Each row is a point on a tangle of strands that fork, close into loops and nearly touch. The rows are in no order.
In the rows, zero is written as 128.
Points whose rows are less than 215 apart are linked; no others are. Some points are linked to none.
(409): [115 154 132 117 174 124 133 105 147 137  95 131 125  96 175 139 157 102
 126 123 144 113 131  88  77 109 107  75 159 120 144 125 101  93 137 137
 128 105 118 112  95 104 133 129 109 171 146 153 126 142  88 135 116 131
 113 113  89 129 184]
(1024): [104 156 179 111 123 135 107 158 116 103 123 110 136 208 149  91 145  98
  64 121 114 108 125  97 129  84 101 106 110 169 114 135 179 123 103 123
 165 113  99 180 152  98 117  83 143 176 100 143  90 100 108 141 140  62
 128 136  96 148 143]
(226): [108 125 153 104  83 136  98 142 150  87 149  89 134 107 109 136 132 124
 113 133 100 147 107 101 110  95 201 135 146 123 146 113 136 102 144 162
 138 148 106 135 184 144 188 175 111 150 142 193 144 111 179 156 133 110
 190 200 137 144 103]
(1008): [140 118 171 119 100 100 167  95 141  96 137 166 110 174 114 191 114 158
  87  98  98  53 193  71 138 134 103 166 112 157 147  79 139 142 103  83
 154 127 150 149 117 145 193  66 109  97 141 120 124 146 168 123 132 182
 132 127 160 136 113]
(365): [150 104  71 113 111 146 160 107  83 119 107  99 170 105 150  82 146 102
  98 142  73 122  88  93 113 134 131 120 147 105 132 157 139 127 139 135
 119 121 119 146 185 130 143 197 140 198 122 134 173 123 166 136 162 120
 134 143 153 145 115]
(192): [184  95  68 150 137 105 165 131  85 110 107 160 113 151 102 119 153 127
 109 154  71 129 117 138 147 166 137 118 131 146  67 128 130 163 128  97
 102 120 133 150 164 106  87  86 126 172  58 101 129 119 131  88 170 142
 121 107 146 133 138]
(586): [104 162 152 133 126 118 162 101  84 114 105  96 109  76 147 184 156 161
 138 127 161  74 156  45 111 109 106 142 172 128 177 132  83  66 148 170
 112 157 170 135 110 108 115 109 115 131 167 165 197 175  80 136 167 156
 138 125 100 153 137]
(946): [121 134 121 149  88 128 120 136 156 127 113 126  91 124  95 227 142 184
  80  95 148 133 117 120 122  80 120 125 157  67 133  73 147 122  97  81
 114 127 101 125 116 136  86 155 109  89 129 107  99 114 118 144 161 168
 115 134 160 105 150]
(344): [130 171 121  94  97 150  99 208 119 169 131 161 107 155 155 168 136 180
 110 118 179 112  95 126 118 108 124 111 118  92 167  99 200 146  64 106
  86  87 110 116 127  89  98  83 118 120 137 105  93 138  78 156 122 131
 100 155 111 138 113]
(108): [144 144 132  93  73 107 133 179 135 132 155 107  80 138  88 221  97 152
 138 121 126 107 116 145 126 126 117 135 122 152 131 139 173 138  94  99
 139 129  81 123 171 134 113  95 102  72 158 141  87  93 148 151 115 143
 177 153 154 154  75]
(671): [130  90 116 131 104  97  96 143 167 109 132 111 130  73  87 106 100  86
 146 136  78 175  75 141 111 114 170 135 133 107  98 138 125 137 141 115
 110 145  83 129 191 181 175 200 116 160 143 175 121  94 215 138 113 128
 176 192 155 140 120]
(335): [151 145  99 125 145 130 130 113 154 157 117 194 182 149 146  52 139 108
  98 135  99 185  85 161 147 133 190 130 104 129 104 132 194 167  91 124
 114 123 149  92 116 137 122  81 163 129 102 129  97  88 144  91 126 118
  48 139 113  62 126]
(904): [ 94 118 145 147 137 117 122  88 149 127 142 110 130 118 122  96 139 124
 127 153 139 175 104 124 144  95 146 121 131 114  92  85 109 119 182 152
 127 168 171 167 144 158  98 151 135 154 108 146 173 162 108 128 129  92
 110 172  99  98 110]
(552): [128 142 100  63 150 137 152 123  48 177 120  72 146 150 131  93 145 111
 136 156 147  94  79 188 130 121 108  83 114 196 157 179 174 146 140 152
 165  89 114 100 126 107 119 124 139 148 146 107 137 148 132 170 126 108
 139 115 108 154 118]
(355): [123  72 103 175 109 131  86 140 175  95 154 153 145 122  77  77  95  68
 143 144  99 168 148 161 156 120 150 174  97 136  47 156 101 181 122 101
 158 155 142 141 133 107 169 156 154 104  83 164 124  67 157  81  95  79
 157 108 152 150 112]
(57): [161 100 149 164 132  83 170 109 111  70  94 141  77 162 108 181 140 130
  61 122  52  62 157  92 106 123 115 141 122 147 100  91 127 135  92 108
 140 152 147 157 116 142 174  98  94 131  90 140 113 116 172 114 140 189
 163 117 149 127 172]
(209): [132 142 130 116 122 128 104 125 167 129 146 135 154 150 127 196 147 200
  65 107 129 132 159 102 141  98 136 136 118  72 135  72 147 131 139 102
 126 114 134 107 116 137 145 136 146 133 115 125 138 137 113 150 116 142
 124 132 136 150 114]
(479): [ 89 159 180 178 171 141 101 108 119 117 134 108 149 162 185 112 106 155
 158 135 158 137 195 103 128 119 113 170  94 103 146 108  83  73 156 158
 159 120 173 124  50  85 138 141 186 105 183 147 139 178  68 142  62 121
 168 105  77 147 146]
(1061): [100 118  73 112 160 161  89 157 145 190 111 132 138 106 140  93 118 153
 172 128 186 194  78 133  76  95  97  74 146  90  99 104 130 141 120 146
  64 121 118 147 118 135  61 183 123 137 163  98 123 131  58 128  85 112
  65 135  79  89 127]
(663): [109 114 102 130 147 167 118 132 131 181 133 131 133 131 149  88 108 156
 223 144 194 171 113 147 128 158  86 108 147 143 135 115  82 118 140 165
  88 143 168 151 116 143  63 119 134 107 146  98 136 151  46 121 101 108
  84 130  93  83  93]
(706): [129 147 117 113  97 128  99 204 152 137 123 158  93 142 194 182 122 141
 116 126 141 114 115 101  76 178 111 106 147 100 156 107 135  86  70 127
  85 117 101 147 135  77 131  79 106 138 141  94  89 122  76 139 123 126
 137 116 126 137 120]
(374): [155 117 144 123 115 140 133 141 114 130 111 125 107 149 117  96 114 120
 182 197 152 123 144 179 206 165 141 126 113 154 152 207 134 161 161 143
 163  99 163 131 160  98  87  98 120  69 119 139 134 132 151  89 133 103
 161 143 150 154  45]
(110): [117 133 102 114 111 115 123 152 138 125 135 117 136  89 103 175  92 145
 100  70 120 167 105 115  88  78  91 122 150  69  89  93 145 131 132  81
  92 124  63 110 117 155  95 198 114 143 138  90 129 133 130 167 118 167
 118 121 157 160 172]
(763): [146 137  87 159  70 179 146 154  88 101 148 139 124 113 127 118 103 146
 200 138 111  91 128 128  93 192  88 136 152 127 203 141 106 122  92 108
  72 149 109 132 139 121 122 118 131 136 141 113 124 123 153 132 163 147
 130 147 128 129 126]
(6): [ 90 169 144 174  82 112 103 172 140 117 116 129  86 138 170 161  95 139
 190 137 163  95 165 123 119 162  56 164 110  90 156 136 100  94 109  99
 131 156 142 149 117  71 118 126 118 104 190 144 104 156 124 122  69 123
 152 131  96 186 110]
(644): [106 114  83 138 158 104 159 127  88 155 139 111 121  99  97 159 122 175
 163  98 137 106 148 192 109 173  90 122 129 144 164 104  99 137 114  77
  98 124 102  76  71 149 127 142 139 111 152  82 115 162 147 168 115 186
 119  80 134 144 169]
(398): [145 109 128 168 130 138 126 118 163 104 166 196 121 114 116 104 115 129
 172 106 127 156 131 130 125 175 151 150 142 142 139  85 100 133  80 123
  86 145 140 130 123 154 125  68 145 129  78 100  98 123 111  99 168 126
  55 128 106  58 170]
(687): [112 129  88 136  86 121 152 103 153 123  97 114 107  87 127 214 146 152
 109  85 123 118 115  49  74  96  77 162 163  96 110 105 103  73  87 119
 108 138 119 179 168 138 123 177 135 160 169 148 127 105  91 125 124 148
 110 133  97 148 146]
(507): [154 109 101 105 137 137 145 135  94 154  98 111 148 204 130  94 189 156
  22 168 116 153  65 143 144 132 175  76 132 125 120 140 177 140 127 165
 118  81 114 153 185 115  91 144 150 158  90 120 127 112  87 139 191  97
 126 145 123 124 128]
(364): [109 168 197 125 100 150 134  77 112 111 119  78 130 110 182 155 148 173
 129 139 168 108 196  71 142 128 126 129 151  96 206 159  82  75 193 196
 146 131 174 127 112 129 139 152 129 103 163 159 226 168 120 127 158 161
 160 120 152 138 112]
(1021): [155 110  96 104 103 141 174  83  93 170 159 104 127  99 106 131 131 157
 152 132 148 107  92 160 139 147 161 118 144 136 186 144 136 129 155 144
 118 128 127 100 151 175 138 181 117  95 144  90 178 142 162 154 141 158
 112 148 146 123  87]
(759): [140  87 121 125 129 149  84 183 169  94 141 141 143  39 121 124  96  93
 171 126 110 177 151 131 127 130 152 149 178 104  92 125  79 124 171 140
  96 155  94 123 138 128 146 144 117 138  81 142 157 120 141 105 146 110
 176 112 163 160 114]
(1047): [108 126 159 161  68 128 151 114 156 120 131 148  72 117  96 170 139 165
 209 118 178  97 133 111 145 139  88 134 158 129 182 105 101 111 131 116
 100 173 159 179 163 150  94  79 106 112 154 142 127 144 119 104 161 147
  84 171  89 117 121]
(1139): [131 137 192 120 147 139 142  92 131 110 104  82 134 159 116 164 174 128
  64 104 135  93 158  83 156  59 133 122 120 175 122 138 146  96 141 161
 198 106 118 159 131 121 142 101 133 149 113 172 107 107 105 115 157 106
 122 135  86 118 162]
(494): [105 117 108 102 138 129 151 146  31 140 122  61 140  96 104  92 117 118
 177 154 119 103 106 170 134 106  83 120 138 179 135 170 140 122 173 141
 147 150 101 131 134 107  94 143 130 151 140 136 155 155 151 167 151 106
 179 131 123 163 105]
(1037): [ 89 151 174 194 141 140 135 146 109  89 123 124  90 119 144 116  98 118
 206 127 160 113 214 131 135 172  71 181 125 105 144 144  51  91 151 133
 157 152 164 130  63  83 115 109 137  84 170 152 135 180 102 110 109 141
 159  76 102 162 154]
(23): [131 143 113 146  84 178 110 158  85 113 168 119 147 183 163  71 123 164
 135 161 115 130 128 130 133 200 116 131 134 138 192 135 121 103 107 131
  92 126 124 143 149 120 116 125 159 140 120  96 139 126 120 162 155 101
 142 158 144 116 104]
(631): [119 112 101 180 153  72 130 115  81 112 103  94  87 117  86 108 136  96
 130 156  88 156  98 167 123 136 113 105 140 138  61 147  79 120 159 125
 121 163 104 129 110 139  85 168  98 148  96 121 121 123 148 142 145 144
 183 105 151 108 187]
(1034): [134 137 163 126 118 155 126 107 139 103 180 146 141 155 133 108 126 144
 115 106 114 127 135 117 135 159 141 138 143 166 188  97 136  96 101 133
 123 123  97 132 130 151 154  74 144 145 104 106 118 127 130 143 175 124
  93 148 125  78 145]
(947): [111 150  98 114 174 115 117 172  91 163 130 135 126 165 128 122 122 140
 120 137 146 148 123 182 137 125 106 135  87 166  87 118 162 173  96 108
 134 114 145  99  69 103  84  75 146 107 126  95  82 146  88 147  93 123
 120  92 112 103 133]
(1122): [ 83 138 134 102 138 135 101 108 117 170 146 108 142 150 170 101 131 178
 128 149 172 168 100 123 129 128 117 114 144 125 132  92 112  90 143 160
 102 140 160 159 136 143 103 153 154 129 162 108 179 166  59 184  83  99
 120 153 104 141  71]
(670): [203  74  80 128  92  88 133 117  97 133 121 122 147  72  78 102 101  93
 135 127  70 157  45 139 146 122 169 147 109 111  89 169 133 157 132 103
  96  98  55 109 219 202 165 216 139 173 129 129 141  76 200 146 138 149
 150 181 196 152 139]
(951): [131 134 183 112 187 104 127  71 135 140 106 124 129 174 128 105 192 120
  75 157 146 115 143 115 153  73 165  90 110 151 121 131 142 123 181 176
 178 108 179 118  80 124 123  86 124 137  89 151 127 146  88 119 163 113
 121 110  92  79 174]
(627): [168 129 130  76  98 122 159  67 122 155 156 126 185 139  93 130 127 134
  81  97  96 130  77 154 174 114 171 121 100 148 167 121 190 140 129 111
 160  99  62 100 170 193 166 154 137 137 128 136 120  90 197 146 162 127
  92 159 158 104 113]
(306): [151  91 123 156 163  54 159 119  87  95 114 129  88 132  74 144 152 107
 112 139  68 106 149 138 141 143 119 139 135 173  63 120  92 136 138 106
 138 166 130 145 116 140 128  85 105 166  66 120 124 123 147 107 167 164
 173  76 148 142 185]
(531): [165 157 124  89  93 142 104 193 154 153 139 154 127 151 126 158 108 156
 142 135 152 119 106 163 149 147 152 131 119 109 162 149 194 156  91 108
 103  96 107 106 169 112 114  88 125  83 147 115  83 105 135 121 117 123
 123 163 132 152  63]
(1108): [120 161 149  82 139 156 150 124  62 193  99  88 124 163 164 102 118 148
 148 137 191  95 129 164 149 161  75  81 145 173 181 179 131  99 147 156
 135  91 109 124 131 120  89 113 123 103 165  76 149 162 100 162 117 113
 129 114 132 152  85]
(746): [ 63 110 182 151 153 127  75 143 186 101 162 144 162 124 137  86 110 100
 165  99 152 172 183 132 149  98 123 150 107 118  64  84  87 129 155 130
 172 186 135 144  77 107 162 129 154 122  90 162 134 137 106 103  81  64
 111  87 109 160 137]
(422): [111 102 102  61 153 142 134 112 106 149 111  71 159  94 163  99 151 103
 116 113 107 139  95  93 100  91 137 141 148 143 121 145 147  99 154 176
 152 128 133 155 191 138 169 186 157 181 156 134 178 142 122 162 116 109
 159 147 116 151  72]
(996): [118 101 142 137 135 121 116 113 107 100 140 107 150  34  85 130 126 120
 183 121 115 148 142 146 145 108 148 152 160 131 140 122  71 117 190 135
 111 172 118  98 139 172 135 165 128 157 103 146 190 151 193 134 181 134
 155 141 148 141 141]
(481): [ 97 114 125  97 115 151  82 205 168 118 141 136 156 166 145  40 109  86
 117 142 106 182  86 147 107 166 120  78 137 136 106 144 150 157 135 132
 104 112  69 157 178 115 105 113 131 158 111 109  94  93 121 125 138  54
 122 132 136 140 103]
(766): [164 112 117 128 175 114 109 129 189 111 113 170 145 149 173 102 145  81
 107 139  71 160 140 113 103 178 193 107 124 123  80 135 122 132 118 162
 129 115 136 122 118 114 168  89 123 131  78 127  98  80 116  75  98 123
 126  83 130 108 139]
(630): [ 93 128 166 162 113 116 164  63 107 107 158 111 128 138 100 142 136 148
 125 144 127 104 161 109 157 121 125 163 114 142 141 101  96 103 178 134
 164 177 171 162 118 152 128 142 133 132 128 146 170 168 139 125 160 137
 117 153 118 103 128]
(265): [113 137 108 143 146  99 134 110  88 139  81  65  90  74 129 108 150 100
 157 127 127 144  73 157  91 119 133  77 175 114 108 153  90  95 166 161
 101 165  81 117 130 157  93 214  84 164 160 128 139 127 150 172 134 154
 163 123 128 121 191]
(571): [108 137 215 184 159 108  86 154 184 132 135 188  98 172 189 131 125 124
  98 102 160 117 214 116 151 135 120 149  73  89 122  88 132 138  92 108
 161 158 161 142  32  88 171  51 160  81 133 157  74 124  88 101  93 116
 112  89 109  89 146]
(430): [120 132 159 157 169 118 100 156 137 131 118 173 127 183 182  92 155 153
 114 148 155 122 182  98 141 139 125 110 100 121  94  81 101 127 118 116
 133 128 187 144  62  88 122  51 137 134  75 146 111 158  59 115 106  95
 106  93 106 119 141]
(699): [119  97 145 158 134 145  99 149 156  89 160 151 140  92 101 116 118  91
 199 120 140 152 192 152 165 137 133 165 136 146  84 131  62 140 157 127
 148 164 121 125 104 105 152 113 131 111  66 145 135 124 121  76 135 105
 136  76 139 159 146]
(736): [130 132 139 106  89 146 170 100  77 188 147  86  96 153 114 119 118 194
 178 138 192  94 119 174 139 162 105  92 133 129 217 140 134 125 151 144
 123 145 130 129 117 162  92 144 106  64 197  79 159 164 135 165 110 157
 111 152 128 113  87]
(358): [141 144 158 122  60 147 125 150 101 125  99  98 102 150 147 138 126 140
 171 159 150  98 141 109 184 175 104 159 140 141 175 194 135  91 132 158
 121 128 138 173 212 108  94 113 112  88 171 138 138 120 136 114 140 103
 176 176 146 175  34]
(880): [146 101 157 111 196  73 154  86 121 106 117 107 171 112 102 138 166 130
 117 126  97  75 176 113 148  80 158 139  91 144  92 117 108 141 205 157
 177 143 169 118 117 159 199 120 118 174 106 160 152 163 167 106 126 150
 143 122 109 157 163]
(65): [123 124  98 118 170  84 110 151 128 132 157 142 161 115 104 113 110 119
 124 105  96 172 116 179 137 114 135 171 102 142  43 105 141 164 110 108
 126 148 115  81  82 154 150 101 151 141 115 110  93 122 130 134  84 137
 134 112 126 111 158]
(433): [147 175 128 108 131 148 145 111 117 151 129 139  88 143 167 143 137 148
 120 136 184  82 124 135 109 125 172  86 135 117 211 165 161 133  91 138
 136  81 163  78  89  97 134 118  93  81 164 124 135 161 109 155 113 160
 112 130 122 113 139]
(135): [118 134 129 105  85 149 153  78 106 126 161 117 124 100 158 128 119 135
 125 128 132 115  94 107  90 118 160  86 169  95 212 115 126 103 137 136
 101 149 153 111 126 167 161 193  81 134 137 111 224 167 169 185 137 157
 121 156 147 122 128]
(526): [201  91  98 151  99  83 139  99 132 119 135 174 140 136  60 111  79  91
  92 127  59 158  80 138 161 134 148 143 115 144  80 140 150 175 121  65
 100  97  56 124 169 180 133 139 132 146  96  89 125  58 204 110 163 144
 130 150 211 106 150]
(313): [116 130 152 116 135  96 148  77 182 146 130 208 133 148 123  87 121  95
 113 104 131 136 137 144 170 125 125 127 110 156 100 123 164 168 119  90
 166 156 158 133 106 143 118  62 131 100 109 131 110 110 148  77 119 117
  38 121 123  88 108]
(1036): [123 111 109 154  81 137  94 137 212  93 176 175 136 107 103 137  61  79
 133 116  97 161 139 118  97 141 153 212 100  96  75 114 119 156  84 121
 120 150 136 127 140 140 190 172 139  98 133 143  99  85 164  94  85 108
 148 142 124 116 113]
(590): [101 151 179 125 129 116  92 159 122 133 121 133 132 210 146 104 122 108
  88 111 137 103 174 145 174 138  61 146  73 174 103 133 178 147  98  90
 179 117 111 166 123  94 121  61 172 129 117 122  69  92 128 119 104  68
 110  99 116 144 113]
(480): [168 137  93 143  92 126 122 174 182 118  89 167  83 107  87 212 145 114
 104 103 136 135 108 120 115 102 146 134 130  82  88 128 174 162  75  86
 110 105 109 137 166  96  82 127 108 107 122 123  59  82 131  83 149 142
 106 137 134 131 142]
(708): [137 142 125 108 121 148 149  80 110 134 157  86 179 175 118 136 142 138
  64  96  97 108 118 103 128 109 129 158  83 157 157 123 181 117  96 127
 179  99 104 122 146 151 189 160 166 146 162 143 114  90 156 159 111 125
 122 150 121 106 127]
(637): [134 122 102 159 184 122  94 136 164 133 119 161 160 140 143 100 125  72
 124 113 111 194 131 165 120 160 147 133 113 130  67 121  92 136  95 139
 121 120 121  87  53 130 141 108 124 126  81 109  82 101 110  98 105 131
 105  57 150  64 189]
(293): [137 123 104 128 151 161 136  98  66 112 126 101 159  91 184  75 151 104
 120 148  91 119 122 101  85 148 159 107 163 111 178 146 104  94 146 169
 107 140 150 103 108 129 167 201 126 162 114 146 204 148 152 169 150 134
 167 116 147 124 146]
(359): [140 151 170 150 156 154 130 118 114 112 109 130 104 110 159 132 173 115
 156 136 158  98 173  89 104 163 131  98 173 140 174 150  70  71 138 168
 123 117 148 131 102  97 113  70 119 146 115 159 140 147  80 116 190 123
 134  89  95 113 168]
(610): [ 99 137 131 155 128 127 133 130 131 152 153 139  99 115 134 169 119 203
 182  95 191 119 143 160 108 165 100 125 136  88 216  87  91 109  93 104
  94 134 129 102  66 141 132 125 144  92 198 102 117 171  99 166  99 171
  94 113  96 109 171]
(268): [148 114 130 150 170 110 139  91 131 102 135 150 156 119  94 143 150 121
 111 111  85 101 160  92 132  86 172 201  84 139  87 103 118 146 127 154
 135 138 194 113 119 163 205 111 150 140 106 137 128 136 126  99 105 163
 125 141  90 112 164]
(257): [110 128  81 118  98 130 114 148 163 114 149 138 152  63 142 144  86 132
 189 111 122 131 103 114  75 140 108 159 125  78 129  91 120 130 107 105
  90 148 123 116 152 141 185 180 132 175 163 133 136 146 166 147  80 137
 119 147  95 169 121]
(672): [ 98 121 169 111 138  83 160  87 162 132 144 174  99 139  84 168 124 131
  91  77 130 111 152 115 158 102 111 168 118 160  88  74 150 156 117  88
 165 158 142 149 105 170 126  65 127  91 124 118 106 131 136 121 139 157
  84 121 145  97 116]
(1130): [164 138 103 108 138 109 174 108  70 129  73  85  94  77 118 132 151  85
 131 150 113  99  67 162 114 100 174  73 145 147 127 193 151 141 146 149
 136 111 111  89 150 126 103 178  74 141 131 146 134 129 169 133 146 161
 153 136 145 146 155]
(30): [140 105 107 142 147  98 150  73 126 148 103 142 123  81 132  98 166 124
 126 131 138 153  55 102 138  95 156  90 148  92 107 114 110 127 144 140
  93 129 157 136 161 163 106 170 113 200 124 135 161 166 111 124 135 142
  58 173  97  98 170]
(1126): [ 98 137 198 110 134 161  69 140 219 126 140 144 160 139 154 111 119 101
 107 108 155 159 177 113 153 125 119 123 132 109 139 125 124 110 160 146
 161 123 111 144 125 129 142 123 137 124 107 133 126 119 119 109 120  69
 110 120 134 137 106]
(521): [147 116 130 136 151 130 120 110 150 134 118 144 141 113  81 123 146 111
 117 121 141 161 130 160 175  98 150 104 144 114 118 140 125 150 168 131
 130 115 117  93 116 145  85 137 102 122  64  98 129 123 146 102 172 138
  93 108 154  91 164]
(726): [108 133 132 121 130 105 185  87 110 130 101  86 100 103 114 233 163 178
  98  85 134  76 139  86 105 116  91 148 154 156 134 103 100  74 133 134
 140 142 124 146 141 148 135 121 120 129 162 134 136 130  96 142 140 188
 129 106 119 145 147]
(203): [136 118 125 125  92 139  91 200 176 109 125 169 106 151 158 118 119 116
 123 140 115 150 124 108 103 201 128  93 171 109 133 122 115 115 111 130
  92 131  88 178 169  93  95  86 101 127  90 106 103  89 108 107 162  83
 131 114 151 139 109]
(817): [144 133 115 143  99 120 145  98 170  88 132 149 103  95  84 186 117 100
 132 121  95 114 147  87 102 113 156 206 114 120  92 122 120 130 120 142
 138 138 157 128 177 157 183 155 123 111 135 153 129 110 161  80 107 162
 163 148 118 143 108]
(587): [172 113  96 112 117  99 171  96 127 181  94  99 107  84  85 170 144 139
 177 142 146 100  71 186 138 137 165  83 140 126 154 174 140 145 177 138
 113 118 100  86 180 187 103 177  85  99 152 120 128  99 195 104 141 180
 102 155 156 132 110]
(676): [109 135  84 138 138 172 112 186 120 146 103 136 131 108 190  96  99 109
 199 148 164 142 138 106 104 168  87 125 140 123  94 144  83 109 112 146
  99 129 158 163 127  71  79 121 123 120 142 117 128 144  63 103  86  94
 120 105 110 144  75]
(971): [159 132  88 135 127 120 175  99  65 131 135  98 151 154 113 151 133 135
  51 109  75  86  95 140 108 106 103 158  76 153 117 122 175 164  62  79
 148  96 103 102 120 149 170 162 160 156 142 110 110  99 161 158 114 178
 118 112 143 123 175]
(1009): [169 119  96  75 117 149 135 146 111 180 135 121 174 123  80 100 120 125
 130 101 125 148  54 183 141  99 126 101 118 137 141 161 198 179 136 108
 119  85  45  93 173 168 112 159 143 130 133 102 111  93 171 139 154 119
  94 150 150 130 111]
(346): [135 112  89 123 160 114 199 102  47 148 136 108 155 119  70 146 124 116
 116 107 112  74 126 161 130 124  93 159  97 180 131 143 129 146 117  90
 141 108 129  87 103 133 125 122 151 141 138  66 124 160 150 152 136 166
 106  95 140 135 173]
(276): [ 79 121 175 183 130 135 118  82 126 102 145  89 132 190 106 120 117 133
  88 119 121 139 187 110 155 117  70 136 107 122 128 110 114  95 166 107
 190 146 138 168  90 102  90 167 157 103 110 121 140 118 136 134 149  97
 143  95 142 111 133]
(907): [128 113 132 147  91 132 135 124 182 111 152 197  94 108 106 138 101 121
 193 114 140 139 126 118 131 145 125 137 158 126 105  96 108 146 125 107
  86 178 156 154 143 148  92  87  88 101 103  96 142 145 125  88 137 140
  74 142 130 116 113]
(435): [102 162 181 159 159 137  66 158 182 133 127 149 135 151 221 112 131 150
 135 164 176 159 168 108 119 137 165 110  98  66 124  91  83  94 140 162
 124 139 173 120  54  81 160 117 133 107 137 170 126 167  68 136  61  88
 149 112 107 121 129]
(733): [128 178 166 104 139 133 111 113 149 119 139 128 125 166 185 125 123 123
  91 155 128  97 145 118 116 130 162 114 105 122 165 147 158 131 109 153
 158 106 158  91  84 112 176 114 117  99 164 146 120 134 139 149  81 129
 166 142 130 116 116]
(723): [134  75  98 151 112 167 116 143 127 118 132 127 140 118  90  59  87  84
 183 175 111 156 129 166 167 126 130 138 121 153  96 187 118 177 156 118
 143 130 158 146 141 101 107 152 128  80  99 135 148 103 160  79 137  87
 161 136 174 134  60]
(88): [113 127 146 136 128 105 123 151 105 108 139 107 130 156 114 150  91 107
 128 130 101  94 175 137 132 149  46 130 101 190 128 148 127 130 117  69
 176 113  77 152 111  99 141  92 145 142 124 131  95  89 168 132 115 108
 172  86 144 178 119]
(281): [127 134 102  86 174 147 165 110  97 171  97 141 145  92 164  89 152 127
 147 142 182  96 111 119 110 104 143  56 139 124 174 142 129 143 138 133
 111  77 165  78 101 111 117 127 106 157 137 127 168 203 112 147 123 146
  78 123 103 143 146]
(593): [117 117  75 107 115 141  97 200 128 123 150 115 145  57 134 137  92 124
 150 116 113 162 108 129  80 124 117 129 166  82 104 132 122 125 130 119
  80 134  85 120 141 121 123 188 125 145 134 114 145 125 129 154 115 128
 173 121 148 175 119]
(850): [112 159  97  98 174 144  99 160 143 183 102 165 134 160 154  77 136 137
 104 143 177 187  88 156 107 107 119  73 125 124  92 119 160 164 110 141
 105  93 131 126 111  95  66 109 125 138 133 118  95 138  57 122 114 102
  71 132  85  92 121]
(331): [155 125  97 132 150 121 163 124 112 130  88 129  88 168 138 137 178 137
  59 150 105 126 103 102 112 131 134  84 147 139  99 130 150 128 105 133
 126 103 139 163 152 103  71 106 119 154 100 116 116 113  78 106 152 135
 116 118 123  97 146]
(650): [112 150 183 102 120 106  90 139 148 103 143  82 126 181 134 146 131 141
  46 150 103 125 139 124 116  93 189 107 103 120 121 124 159 127 148 155
 158 133 114 120 111 118 180 152 108 124 141 189 114  96 158 168  99 104
 213 157 152 143 133]
(452): [146 132 108 138  97 130 140 162 145  94  99 114 112 112  99 200 129 114
 114 113 101  96 142 119 127 135  86 132 134 134 110 144 150 131 102  79
 143 122  78 146 173  96 123 123 121 134 125 153  88  79 157 105 140 122
 159 114 138 177 122]
(1125): [114 135 127  66 121 131  86 198 150 157 138 110 182 162  98  90 106  95
  73 136  99 173  79 173 138 113 112  99 111 146 111 173 195 182 128 111
 141  74  50 121 174 127 129 123 154 139 146 139  88  70 149 139 132  70
 139 127 148 151 102]
(238): [131 168 170 133 146 115 123 124 153 127 131 171 109 176 180 155 119 158
  87 135 144  98 194 129 147 153 133 165  78  92 166 123 156 148  74 108
 158 118 179  87  49 111 169  69 143  69 175 134  96 145 116 124  73 166
 129 120 131 100 117]
(779): [124 126 113 149 151 189 114 144 115 117 126 101 139  94 147 105 128 118
 170 148 144 149 156 116 127 107 142 180 138 122 120 155 101 118 136 174
 137 122 196 114 120  93 111 156 157  94 133 132 151 153  80 115 117 114
 160 135 110 117  89]
(787): [159 118 130 142 146 172 150  97 129 108 138 148 123  84 140 110 140 117
 179 149 135 141 122 122 140 125 217 169 137 131 160 154 116 134 140 175
 112 108 205  89 135 122 132 135 132  87 106 127 164 166 114  87 151 150
 113 146 128  84 116]

A piece is all that can be reached along the links. How many separate loops has the piece of each point below (a circle has one, a figure eight two, a Y none), and how many tips (points with one link)?
(6) -> loops 0, tips 4
(1108) -> loops 0, tips 4
(358) -> loops 0, tips 8
(763) -> loops 0, tips 2
(676) -> loops 0, tips 4

A tip is a point with one link. Name the tips that can be reached along the links from each point below, in the order of the rows.
(65) -> (766), (30), (276), (787)
(313) -> (335), (507), (494), (422)
(433) -> (6), (687), (364), (526)
(1034) -> (763), (1047)

Name the points in between on the shortest way along the links from the first point to the second, in order.
(276) / (766) -> (630) > (904) > (1122) > (663) > (1061) > (850) > (947) > (65) > (637)
(358) / (627) -> (374) > (723) > (355) > (699) > (759) > (593) > (110) > (946) > (480) > (452) > (108) > (531) > (344) > (706) > (203) > (481) > (1125) > (1009)
(335) / (494) -> (313) > (672) > (1008) > (57) > (306) > (631) > (265) > (1130) > (587) > (1021) > (736) > (1108) > (552)
(687) / (526) -> (726) > (586) > (359) > (409) > (281) > (433) > (733) > (650) > (226) > (671) > (670)
(670) / (479) -> (671) > (226) > (650) > (733) > (238) > (571) > (430) > (435)
